Points on a hilly landscape, in no order, each with its height.
A climber steps from a point to the highest of its 2 nearest points, and stops where none of them is higher. Distance is the straight distance between rows; heights are no part of it.
danun h=265: [108 143 168  97 121 139 152 130 131 146 138 107  91 131 160 157 145 126
 121 178 125 168 120 160 133  89  94 123 123  91  99 149 148  93 126 109
 194 142  92  73 176  94  64 119 160 107  89 111 135 116]
kon h=83: [ 66 124 106 117  94 108 131 147 112 126 136  82 186 179 145 138 160 106
 149 132 131 100 202 107 114 128  89 192 133 142 105  95 127 116 197 150
 173 132 162 149 105 141  73 108  88 105  80 155 150 115]
vaf h=181: [114 181 186 102  72 100 101  83 103 143  80 137 199 181 168  87 158 116
 149  99 128  92 163 123  99 165 145 191 135 132 164  82 122 146 100 108
 130  75  99 138  57 127 133 194  88 166 101 154 120 128]
dirib h=85: [113 127 155 146 142 186 177  99 154 119 118 128 164 121 109 142 113 153
 144 142  83 170 114  85 105 137 158 102 162 120 124 133 127 109 135 126
  48  83 121 123  56 125 168 115 116  67 116 178 111 154]
zed h=166: [122 170 162 136 157 126 102 163  90  94  90  86  81 163 120  80 138 131
 137  93 114 164 116 182 104 120 147  98  81 128 105 144 170 112 105 101
  97 139  65 138  92 102 179 141  87 146 181 146 143 151]
beb h=511: [125  87 122 179  98 105 159  79 102 104 168 133 164  97 138 164 131 149
 120  89 107 126 158  93  75 139 179  88  72 148 152 114 135  94 170  94
 126 135 177 171 109 166 158  73 110 152 101 175 148 114]
bib h=313: [155 183 117 142  99 113  95 183  63 135  52 133  78 116  82 102 126 105
 123  90 161 165 163 156 174  99  40 143 139  91 193 142 126 156 114 134
 136  92 122 126 135  69 125 106 124 111 137 157 134 157]
pefif h=233: [119 166 138 105 109 101  70 138  79 121  60 171 134 134 111 106 146  93
 134  95 123  91 162 150 142 164  97 198 112 112 178 122 141 191  96 111
 158 115 100 130  92 158 105 119  94 179 145 127 145 127]
mive h=561: [147 155  98 127 147 116 129 111 122 132 113  74  96 184 104 171 145 123
 122  93 224 195  98 111 149  97 109 143 140 175 182 156  84 177 143 141
 112  79 134 132 197  81 147 136 113 120 129 143  73  92]
vut h=556: [139 107 103 164 101 148 139 116 136  94 137 182 134  56 141 125 100 107
 130 108 125 109 115 110 123 177 131 130 114 114 128 156 132 129 121 146
  95  99 188 146 170 188 168  90 141 127 147 133 131 114]
firo h=618: [169 123 153  93 143 117 116  81 140 165 127 182 157  77 105 172 129 120
 115 137 134 122  80  99 111 124 130 138 130 138 169 131  89 184  98  94
 139 131 124  89 117 125 125 160 141 175 100  70 110 107]
Gar h=33: [148 117 115 178 124 136 138 140 124 118 145  87  85 117  77 147  33 170
 122 140 171 158  67 109 128  86 151 131 118  79 135 149 146 115 157 128
  68 181 181 128 167  74 133  74 172 109 146  96 101  90]
gugo h=359: [122 168 133 126 137 150 183 113 122 166 120 124 139 148 164 170 129 167
 130 141 179 150 154 112 127  98 140 164 151 188 158 137 120 143 156 130
 101  96  65 150 139 133 112 155 124 140  78 144 120 130]
pep h=203: [131 100 151 218 153 130 208 122  87  85 130 176 127 106 120 114 129 211
 117 125  73 145  71 141 120  75 112 108 161 136 103 137  99 105  95 146
 126 161 180 152 167 207 137 129  78 145  96 110  75 128]
fug h=99: [ 85  81 139 106 108 112 144 128 109 117 126 100 189 143 171 148 160 118
 161 114  93 110 183 100 107 139 113 133 127 152 109 112 110 101 170 176
 203 160 159 158 127 130 113 107 104 164  93 166 140 138]
boz h=619: [127 108 122 150 131 127  96 106 121 124 128 130 126 109  91  87 128 113
 139 117 133  83 102 117 137 150 114 182 125  89  75 117 102 147 115 128
 105 145 191 133 117 122 143 132 139 105 158 120  89 128]
Boki h=152: [109 132 127  84 152 144  85 114 175 123 131  78 188 172 127  94 157 117
 110 143  68 147 146 100  90 137 163  96 114 107 102  69 138 113 137  83
 135 110  94  95  21 127 140 156 102  91 154 134 150 197]
vesa h=144: [139 108 167 173 128 117 140 130  93 104 146 147 127 136 125 108 134 148
 130 139  82 122  80 176 104  88 168 128 103 162 116 131 130 118 117  88
 121 161 150 143  80 120 144 153  92 166 140 138 108 115]
lalo h=378: [144 121 138 168 140 134  75 165  75  91  82 152  68 171  70 128 114  93
 132  99 168 119 115 172 147 153 108 149 140 134 170 169 169 170 116 125
 100 104  99 157 102 107 135 106  69 160 203 125 108 141]
luru h=17: [134 126  73 145 149 148 135  64 171 178 142  89 147 149  87 157 101 125
 122 134 140 149  99 109 109 148 182 142 119 163  65 112 106 137 173 101
  41 161 152 119 125 152 163  90 160  43 108 107 123 121]
bilop h=130: [131 150 154 138 158 139  80 122 106 103 122  78 132 162 121  73 131 162
 130  93 128 124 128 149  95 130 164 163  91 130 101 101 139 123 133  94
 103 156 123 131  55  92 157 179 141 136 166 128 143 151]
lem h=223: [125 119 124 106 149 142 120 144 173 153 145 137 151 134 150  89 150 115
 136 189  73 136  93 163 131 138 149  96 136 129  83  73 131 125  82 107
 106 112  71 108  96 139 139 163 109 125 129 104 154 164]
sodab h=266: [112 126  92  76 122 124 140 150 158 141 109 157 141 158 176 108 163 116
 133 162 101 107 150 138 119 126 133 125 115 146 131  80 119 140  89 129
 170 149  75  98 100 162  81 140 104 149 124  97 169 141]
sibab h=218: [138 174 154  93  93 128 111 100 116 135 113 138 163 146 149 148 108 129
 138 118 162 114 129 108 103 180 130 175 139 142 163 143 134 142 124  94
 132  81 103 159  82 104 127 173 138 184  94 129 125 112]
Sud h=461: [ 87  74 138 102 133 144 152 140 144 117 184 158 149 106 136 169 115  98
 150 184  76 134 125 138 145 134  98 113 177 118  97 156 167  96 134 130
 157 133 107 113 111 114  78 100 143 124 124 142 130 111]
rotiv h=328: [130  98 118 195 171 125 193 111 133  96 158 155 134 176 117 145 160 144
 114 135  55 152 102 126  91  97 181  83  93 183  92 121 140 112 154 104
 103 152 160 137 128 211 145 118  90 111 125 143 120 126]
vadol h=161: [154 109 179 220 160 142 159 126  67  62 131 174  89 140 105 108 116 192
 133 109  84 143  61 180 101  65 148 100 144 141 102 169 131  99  73 142
 122 152 152 130 123 150 147 157  81 155 135 132  71 120]
Fufov h=247: [ 96 150 136  40 123 112 122 159 146 114  84 169 117 132 154 109 122  66
 143 108 140 131 149 139 158 185  72 126 163 158 169 141 149 138 134 171
 137 127  99 123  94  84 125 126 168 136 154 154 155 127]
vol h=84: [129 101  79 143 163 101 128 134 143 162 155 117 102 148  99 132  98 126
 121 147 149 129  82 128 139 111 161 101  78 155  74  84 106 112 168 132
  89 211 148 131 138  86 172 104 149 116 153 105 135 123]
nipi h=466: [172 132 114 177  89 138 121 136 108 115 125 201 122  53  88 127 104 130
 121  79 164  99 146 108 125 155 112 133 127 130 217 150 134 161 131 150
  77  75 185 161 127 161 157  99 113 123 148 142 131 130]
pupe h=274: [174 204 122 130 101 113  68 190  77 152  37 125  55 145  84  88 104 108
 119  83 213 174 127 177 190 139  86  88 147 115 170 134 138 119 116 128
 117  84  66 139 134  61 159 129 124 115 166 130 144 122]
las h=306: [132 157 103  82 118 141 103 121 160 129 117  89 128  99 177  82 133 126
  98 111 144 120 190  93 119 148 127 118 163  89 123 121 117 124 105 159
 169 115 136  91 150 118 144 153 151 117 155 136 152 149]
voz h=119: [110 117 111 109 153 155 129 128 172 111 121  98 166 127 103 119 148 135
 141 135  65 173 171  77  94 112 164  73 117 130 142  91 124 100 164 123
  97 116 137 133  50 130 150 102 119  88 118 174 168 178]
gime h=360: [121 154 156 151 124 104  92 163  84  99 104 116 100 120 125  65 126 116
 139 123 118  59 161 201 124 170 109 166 102  77  79 147 153 125  87 149
 145 135 109 157 163 162 136 136 110 144 166 130 149 126]
kabid h=131: [143 105  91  86 186 122 113 154 146 182 156 108 129 150 144 153 110 138
 121 211  74 137 113 160 122 115 163  52  99 104  47 106  99 105 109 122
 154 204 111  86 168 109 113 111 154 142 160  73 155 140]
ket h=185: [130 151 123  66 132 132  74 140 168 142 143  81 145 160 131  71 146 126
 130 150  89 182  94 124 104 110 167  65 108 112 139  75 109  98 105 103
 131  90  92  98  99 117 160 169 105 121 174 104 166 159]
riseg h=420: [114 172 158 171 159 121 109 112 118 110  85 139 137 103 126  62 118 158
 123 112 103  50 165 143 113 163 128 157 111  61  65 112 125 159  65 159
 121 159 124 143 149 217 138 120 113 118 137 120 148 140]
toge h=302: [ 97 140 109  76 137 110 133 160 148 167 109 101 103 158 168 102 118 116
 120 155 147 132 128 160 161 109  81 150 128 121 105 122 133 119 123 153
 146 167  95 106 187 102  92 150 160  95 135 124 161 109]
mer h=484: [129 117  96 148 166 132 153  87 120 147 136  99 100 156 101 206 111 161
 122 106 200 163 139  91 133  93 133 179 126 152 185 176 124 170 144 144
  90 101 143 133 167 116 110 106 157 113 111 158  86  96]
Mevag h=447: [147  95  95 196  98 114  94 203 101 117 126 173  88 163  82 142 145  90
 164 132 167 105 110 172 177 114 104 146 179 160 193 165 137 164 106 127
 125  81 120 173 141 103 114 114  60 175 139 152 103 119]
vin h=338: [109 131 124  64 166 164 123 105 187 130 137 116 120 110 158 131 114 120
 118 128 121 141 201 111 158 175 119 122 158  77 119 177 158 131 119 193
 139  98  97 110 148 148 138 140 168 103 173 132 138 132]
guri h=227: [ 97  69 114 182 160 117 171 134 109 137 139 111 143 113  98 172 101 176
 158  97 107  94 116  94 149  89  98 167 145 137 110 117 103 141 164 162
  63 192 170 160  93  98 120  85 127 121 105 169  88 133]
Kizu h=219: [122 111 130  79 157 115 174 135 147 137 101 141 127 100 160 142 133 110
 152 123  88 110 144 109 157 149 112 136 151 149 147 149  99 136 125 178
 138 155  96 134 123 105 110 119 157 164 127 166 139 132]
Zep h=381: [136  80  98 129 176 120 139 100 128 104 149  97 113 155  87 170 204 124
 129 108 129 155 133  84 140  96 118 119 124 176 168 152  73 160 129 138
 153 112 174 104 155 135 144 131  99 143 120 154  69 132]
kamu h=195: [126 173 186 146  71  91  77 127  48 125  67 153 165 168 116 101 129  88
 149  69 117  85 149 166 131 194  95 189 124 116 146 104 121 145  97 137
 144  71  99 163  98 126 135 158  53 166 120 168 108 131]
Sival h=56: [143 112 110 197 147 118 132 133 124 122 167 110 105 149  79 125  97 156
 130 106 160 140  86 128 127  74 147 116 109 125 127 122 122 131 161 121
  51 168 160 147 112  92 154  99 121 120 162 120 103 108]
tenem h=269: [149 114 162 150  95 133 157 179  95 104 135 162  69  96 129 153 119 113
 112 158 147 166 102 194 148 116  92  89 145 110 159 214 183  96  81 128
 159 111  85 119 206 118 101 100 110 156 128 130 133 132]
Batin h=526: [190 112  61 134 138  95 118 109 165 155 122 131  96 113 107 130 150 134
 104  97 144 129 122  94 130  96 131  90  79 151 147  87  58 151 142 142
 115 171 164 115 165 160 159 120 130 129 139  80 143 137]
Fen h=504: [172 131 141 126  97  93 130 141 120 148  96 188 143  63 107 159  88 130
 118 154 121 134  65 152 129 140 165 108  72 124 199 146 124 163 114  83
 127 103  93 125 123 111 115 127 132 202 106  87 122  94]
geze h=326: [128 121 170 172 110 134 156  80 104 127 109 170 184  76  90 154 139 137
 123  97  89 137 104 123  90 129 103 143 129 108 147 135 123 148 137  89
  88  90 161 130  84 148 130 103 103 128  84 153 131 114]
tes h=407: [114  95 128 171 136 139 138  92 120 122 168 145 172 124  94 159 169 143
 119 116 103 132 112 116  86 109 169 113 107 178 140 111 125 128 151  73
 103 100 143 133  81 192 143 114  73 137  83 150 138 113]
maban h=760: [188 126 146  92 120 115  69 122 131 141 131 169 151  91 115 125 108 133
 128 110 137 130  65 100 117 124 157 112 134 152 163 128  90 132  89 104
 125 123 162  97  77  82 175 160 158 197 146  91 100 118]
Gotu h=158: [113 107 110  89 118 108 141 106 152 133 123 129 152  92 179 133 135 118
 121 134  94 108 194 104 131 162 135  91  95  86  60 131 110 115 140 140
 206 210 145 120 184 154 122 107 176 123 136 124 169 142]
sul h=18: [151 136  85 136 132 142  97  70 176 185 129 129 180 144  99 123 131 120
 112 128 128 103 136  91  97 150 197 142 124 144  81  84  87 139 142 108
  80 136 158 130 122 193 188 127 135  82 103 112 145 159]
vura h=183: [127  64  97 115 147 154 154 174 200 134 180 136  72  78 170 159 131 128
 115 164 140 125 170 134 167 106 100  85 153 118 167 137 149 111 145 171
 173 145 116 126 188 162  74 139 150 133 112 102 150 151]
ruli h=272: [128 183 124 130 116 113  83 183  92 135  79 158  85 141 112 111 131 120
 121  92 169 122 173 160 156 115  56 183 133 114 209 121 161 148 110 104
 157 107  92 137  96 140  87 118 138 130 136 104 151 140]
Vavo h=242: [149 124 134 140 117 171 148 145 126 114 138 171  87  91 152  90 127 152
 129  96 167 109 142 117 141 122 112 140 171 137 136 144 153  94 120 140
 138 117 139  93 120 133 129 179 162 103 134 134 105 133]
sem h=263: [139  84 120 216 148 114 197 121 123 116 144 190 124 160 118 106 153 143
  94 138  42 118  59 143 126  85 148  67 122 190  55  95  87 103 121 129
 151 167 190 148 143 201 148 137  97 128 100  96  90 129]
dasi h=334: [136 148 164 154  58 120 184 103  95 132 124 163 180  92 177 151 116 165
 125  67 157 120 132 121 105 131 161 132 127 178 159 137 137 101 157 123
 124 131 133 157 111 108 153 123 131 162  66 185 123 103]
Liroz h=107: [149 113  86 118 163 108 116 175 162 169 166  90  97 116 125  84 103 127
 136 154 111 139  85 150 142 117 152  40  93 108  55  87 118  84 120 148
 108 221 139 117 157  81 160 114 170 104 191 110 166 127]
Pov h=500: [101 100 143 169 193 146 120 110 139  86 112 143 160  97 111 107 139 130
 148 128  66  56 160 139 120 165 107 179 119 117  18 135 110 155  96 181
 107 155 124 123 142 219 112 103 112  96 134 120 111 133]
zotog h=355: [155 165 152 171 103 154 125 158  89 125  90 159 100 111  84 119 109 122
 131 102 151 157 139 142 174 140  69 134 195  91 176 161 138 145 112 148
  81  63 131 139 117  82 125 109 100  98 151 178 103 158]
demed h=159: [156 142 131  74 151 115 125 103 132 137 130  92 129 121 165 121 136 153
 100 173  90 134 115 134  88 124 177  72  80 110  64 109 108 101 102 104
 196 185 101  92 183 131 120 144 132 153 142  94 132 136]
pofer h=111: [ 75 121 108 129 124  94 113 161 118 146 131  69 132 189 104 137 149 132
 140 162 123 122 160 130 144  84  62 170 130 124 141  86 140 143 169 113
 155 126 139 175  98 108  56  93 124 118  75 119 150 115]
Rup h=69: [121 153 110  82 134 177 100  92 160 162 162 118 143 127 117 110 104 127
 133 167 158 157  98 109 123 126 156 136 147 129 121  88 133 119 145  67
  96 100  97  76  76 131 135 183 173  64 131  74 126 133]
fifib h=442: [128 123 185 122  83 143 124 108 126 115 116 149 138 113 106 130 126  79
 135 161 112 142  75 142 132 179 119 129 160  83 118 178 142 138  95 147
 129  54 133 135 150  95 142 124 118 151 117 145  83 128]
Kemu h=409: [166 161 186 127  68 121 170 106 114 125 100 175 181  85 146 155  94 159
 137 137 107 128  86 138  89 153 193  92 102 139 144 143 130 114 119  94
 116 112 102 160 128 120 153 134 129 200  74 128 143 103]
lib h=74: [137 162 121 134 124 107 106 103 141 139  96 119 154 182 157  26 132 131
 136 125  97  84 110 171 125 130 157 146 129 154  50  78  98 127  66 150
  88 158 100 108 147 148 160 198 118 109 135  91 132 158]
pezuv h=411: [ 82  78 128  74 171 144 140 163 183 118 185 185  93 100 132 149 109  93
 148 166 126 120 130 128 181 145  83 114 185  98 149 147 169 124 124 149
 143 131 107  87  58 114 101 107 175 117 156 121 131 118]
bos h=206: [154 136 149 122 135 178 138 144 140  83 154 147  81  93 185 112 138 171
  99 104 153 119 176 125 125 117 143  90  91 130 123 155 164  78 139 145
 176 159 125  90 158 171 139 163 163 132 146 115 145 143]
rir h=632: [147 114 117 147  62 117 126 115 122 114 156 107 142 101 125 146 169 118
 103 111 127 131 154  72  91 133 127  92 102 117 159 116 116 109 179  90
 164 112 207 142 114 113 139 108 113 138 102 156 155 147]
kani h=205: [116  51  98 140 138 145 197 173 163  94 181 128  77 111 143 188 124 160
 137 124 133 148 182 125 175  96 124  83 141 110 186 156 154  90 180 177
 137 162 134 137 162 148  97  89 151 111 125 157 150 134]
Zod h=311: [112 117 140 146  79 118 115 185  91 112 116 145  99 119 152 114 137  94
 133 153 136  95 124 199 123 155 127 134 137 101 127 173 188 111  76 138
 169 112  97 160 189 152 122 121  87 171 128 137 139 131]
davo h=178: [131 119 142 135 159 169 146 144 153 105 153 134  61  80 166 153 138 165
 100 132 136 105 215 122 138 103 109 126 130  77 165 171 142 115 109 170
 184 128 131 106 173 192  91 156 142 141 128 100 148 149]
zote h=518: [119 118 134  95  95 121  76  87 131 143 135 128 143 123 113  92 118  70
 133 171 129  85  99 142 137 171 105 191 154  78  85 126 133 134 101 103
 152 111 157 104 119 117 106 144 159  92 159  73  98 119]
leka h=520: [143 123 109 150 117 112 124 204 110 138 139 139  86 149  97 160 126 118
 143 164 186 126  88 158 182  74  96 139 166 159 235 145 121 159 129 112
 119  95 110 175 123  74  91 116  99 159 113  89 116 123]
vem h=127: [ 91 108 162  58 128 119 174 103 139 138 115 108 181 139 194 142 157 126
 128 153  69 125 173  96 122 156 128 102 133  99  71 122 100  93 130 159
 210 175 114 129 153 129 102 116 130 133 106 180 146 157]
nuti h=146: [106 134  82 131 133 133 105 123 149 163 105  85 156 150 123 136 138 118
 131 157 119 118 152 115 125 119 138 143 110 120 134  72 118 155 161  92
  92 144 119 177 100 116 111  99 104 125 100 123 173 135]
luf h=264: [111 152 199 129 113 138 138  91  95 106 100 120 174 126 128 168 139 136
 139 121  99 142 158 104 102 163 120 178 117 108 146 141 142 165 110 114
 139  71 104 149 107 164 105 138  87 142  85 160 131 123]
Kom h=609: [122  92 153 165 136 150 137  73 139 125 163 141 182  95 130 124 122 127
 157 109 110  73 127 106 125 162 116 185 161 133  22 115  90 121 123 166
 131 162 165 110 131 176 138 125 142  85 137 113  86 121]
miza h=235: [114  78 156 152 118 136 186 173 112  78 132 133  58 105 128 164 106 149
 121 120 116 179 130 136 143  86 113 100 140  81 156 199 184  86 140 144
 126 137 135 121 173 119  84  85 129 130 138 175 115 133]
bomi h=408: [100  88 157 204 107 115 192  66  86 132 150 139 211 120 173 166 123 200
 123  57 135 122 127  97  88 109 167 118 124 178 133 109 119  86 158 125
 120 128 162 141 127 167 154  99  88 148  37 186 119 114]
far h=98: [145 151 112 160 159 132 105 119 132 115 118 120 111 207 122  80 154 126
 132 122 110  85 113 159 121 107 142 166  95 144  38  85 116 121 117 118
 103 170 127 102 104 144 148 182 130  87 175  97 123 150]
deg h=382: [ 93 137 103  97 111 113 100 126 155 159 139  72 144 195 125  95 166  63
 133 197 100 155  95 157 124 137 110 134 156 103  61 106 118 120 105 121
 153  96 123  88 180  96 113 161 120  91 134 130 103 128]
Ruzav h=273: [102  78 147 139 170 115 144 115 101 135 150 119 133 144 113 180 122 166
 157  97 146  99 105 124 132 105 123 190 122 158 119 145 125 151 151 131
 116 173 162 119 112  98  85 119 166 167 118 130  65  94]
nagaf h=231: [128 154 141 120 108 109 144 112 135 141 124  76 123 110 162 116 115 131
 119 159 101 154 129 178 133 127 117 103 110  43  40 156 155  93 116 112
 160 152 105 106 201 120 101 109 169  81 106 111 158 129]
faram h=620: [163 141 148  99 121 130 100 147 129 126 116 107 134 110 141  86 127 131
 125 134 126 131  90 109 128 135 164  80 138 119 173 134 116 123  91 144
 148  97 134 140 108  54 156 174 110 209 164 121 115 166]
dom h=186: [132 137 147 142 163 108 178 129 126 136 122 149 145 124 141 148 142 133
 130 143  77 128 118 130 120 139 150 121 100 164 120 112  80 135 109 123
 118 163 102 150 127 136 129 134 101 182 109 158 132 138]
Keka h=773: [157 158 107 122  59 125  96 129 123 134 139 113 137  91 130  98 132 109
 113 102 156 128 139  84 117 134 130 125 109 117 188 100 112 132 157 108
 123  87 178 154  92  94 155 125 146 105 133 114 151 126]
Mim h=406: [165 128 123 154 121 134 127 151 118 135 118 169 117  68  69 126 135 138
 130 101 140 141 140 108 153 115  87 120 158 123 224 123 106 173 149 139
  54  63 163 117 101 117 131 108 123  87 118 172 122 144]
mis h=193: [113 151 160  88  99  93 124 127 123 134 101  94 122 113 173 106 125 139
 113 159  92 111 143 141 108 145 141  92  67  95  71 131 141 118 110 127
 199 191 122 152 191 119 132 113 155 157 106 119 173 113]
beg h=278: [111 138 162 145 142 149 134 151 107 111 127 162  81  91 151 140  90 136
 134 100 155 135 162 138 155 122  88 160 137 106 156 171 181 119 144 132
 118 142 117 100  82 108 116 117 165 103 151 132 134 107]
falem h=339: [103 131  87  91 132 132 126 115 168 151 129 120 134 145 122 123 150  48
 124 182 138 138 129 164 150 129  83 141 122 129  44 121 137 126 119 135
 129 127 103  78 168 133 101 124 153  36 116 124 142 113]
keru h=323: [110  65 104 118 171 107 136 112 139 124 170 109 123 163 119 191 159 157
 132 139 144  99 168  86 130  92 122 145 135 176 169 118 102 139 152 143
 175 148 159 140 120 127  87 134 147 170 101 114 106 127]
malo h=450: [152 126 117 115 164 118 117 109 146  98 121  85  99 132 102 140 160 146
  91 118 146 164 130 103 117  96 143 101  88 148 130 130  89 146 127 125
 150 147 145  92 170 159 141 144 130 141 141 100 117 139]
rebi h=128: [149 153 117 106 129 138 110 105 128 139 172 116 113 148 159 109  96 131
 113 172 154 146  73 155 104 122 168  75  98 157  69 111 120  79 124  98
 168 143 112  86 187 129 148 167 157  93 145  79 105 105]
mut h=545: [120  88 139 142  85 159 172 122 129 107 172 184 130  69 147 144 127 136
 119 171  99 129 120 135 116 132 135 105 130 125 135 132 169  88 145 105
 150 137 122 122 127 165 105 100 146 139 104 127 133 133]
Rifas h=683: [118  92 130 126  79 132 116  98 142 129 163 171 169  24 142 144  95 111
 119 141 111  91 121 110 112 178 133 133 131  78 103 133 148 113 157 109
 133 135 172 159 136 150 135  75 151 127 119 130 144 101]
puve h=55: [ 98 142 166 138 127 179 180  85 124 100 127  97 178 166 128 152 125 122
 143 137  89 178 145 103 105 152 146 139 176 122  97 143 132 105 147 146
  94  48 115 139 136 153 143 109  90  67  75 196 100 127]
Reg h=305: [132 133 118 101 144 136 189 166 152 133 126 172 133 155 187 139 153 153
 134 163 138  93 156 135 148 102 138 148 150 198 159 116 147 125 127 156
 147 142  65 136 131 156  88 168 115 148  93 120 166 140]
Banon h=321: [114 106 127 168 143 156 125 159  79  85 133 168  91 151  93 153 135 107
 140  78 172 130 153 165 137 136 101 164 146 148 151 164 198 139 152 114
 107 117 109 113  83 141 111  92 119 115 179 154 123 107]
Zinet h=423: [126 149 102 124 178 171 139 108 144 125 137  99 106 158 117 168 131 150
 134 107 174 159 180  80 137  96 128 181 153 145 172 115 142 153 152 136
  73  73 115 114 118 147 117 147 140  94 116 140 102 124]
paba h=660: [136 168 101  65 121  95  85 134 126 131  95  50 111 163 137 163 122 113
 129  67 208 172  95  96 123 127 146 116 104 185 163 159 100 149 159 129
 148 118 146 132 186  74 145 153 134 157 157 118  96  84]
Mopuf h=184: [ 95  99  89 161 151 115 133 124 111 160 144 105 168 139  98 161 121 154
 140 105 127  82 157 120 116  98 137 187 107 163 131 110 129 160 184 126
  80 153 152 184  63 114 101  63 104 114  76 160 155  95]
luk h=607: [122 127  98  77 144  79 111 193 130 138 118 133  92 165 116 183 136 103
 130 120 196 141 124 118 177 127 101 136 132 181 236 139 109 163 153 149
 132 128 128 159 130  77 102 119 134 158 150 102 128  87]
Fot h=440: [100 114  91  99  88 115  61 117 137 154 171 105 147 176  96 102 148  67
 130 217 117 112  75 115 111 121 117 158 150 101  86  99 138 131 116  67
 177  77 159 112 140 111  92 144 133 129 128  75 105 121]
Nupa h=691: [127 185 111  35 122  97  93 155 132 147  68  89 114 164 132 153 115 113
 122  87 193 159 128  94 150 154 105 147 146 148 227 142 112 176 138 153
 135  78 114 145 138  79 112 137 154 171 165  96 112  94]
sep h=100: [163 151 116 129 128 141 125 101 148 159 192 133 133 156 129 105 125 155
 108 161 145 153  91 116  87 101 174 101 124 162  92  88 115  91 147  66
 124 152 148  95 117 134 149 175 149  96 100  78 121 144]
Debi h=44: [121 144 116 115 141 166 156  95 161 161 157 124 138 144 118 136  80 134
 113 120 177 142 112 118 145 132 136 158 140 128  96 109 152 117 166  91
  66 153 113  77  93 125 134 120 195  26 134 100 127 110]
lokev h=525: [140 132 171 133  62 128 127 138 130 102 148 113 160 131 144  87 123 102
 134 146  98 129  97 127 119 159 158  71 134 125 130 147 126  98 122 129
 137  87 153 161 135  81 176 159  91 162 135 174 115 138]
dotug h=275: [118 160 117  39  90 116 112 108 164 138  82 138 150 135 187  81 139  63
 122  93 122 118 166 115 144 173 105 158 161 142 132 110 124 151 100 166
 163 134 105  76 134 142 111 163 173 117 132 131 152 120]
kofa h=241: [128 192 130 133 144 114  75 185 101 121  61  70  65 139 122 125 104 123
 127  89 170 176 122 163 170 139 114  79 133 108 145 174 132 139  95 156
 115 100  57 152 189  79 148 126 114 147 195 130 140 120]
nalep h=372: [107 100 143  97 183 166 129 118 178 137 164 157 119  71 142 140 110 130
 134 139 134 115 167 106 170 152  84 138 182  56  95 155 159 130 115 162
 132 111 111  75 103 143  78 122 197  75 151 117 129 136]
melub h=48: [149 176 121 158 127 127 129  89 157 163 132 113 158 147 139  68 112 136
 124 153 121  83  90 140 121 158 182 138 131 155  84  85 100 139 111 131
  73 137 133 179 130 145 190 164 115 103 106  93 137 135]
fekur h=204: [100 159 154 120 139 103  97 169 103  84 101  51  75 135 123 111 140 119
 123 140 119 164 131 151 124 113 111  93  79  99 140 163 149 151 116 125
 165 132  89 143 145  93 123 124 118 157 176 136 146 127]
Nulef h=628: [170 142  54 141 122 139 103 126 149 137 154 130 121  82 124 105 121 147
 126 106 191  97 151  99 130 114 148 116 113 127 150  91 115 144 158 139
 110 130 171 153 142 147 163 114 149 126 138 105 149 144]

For each start below, name the point where the climber stops.
sul | Rifas
kon | Keka
dom | Rifas
vura | boz
dirib | Nupa
bos | Nupa
kamu | Rifas
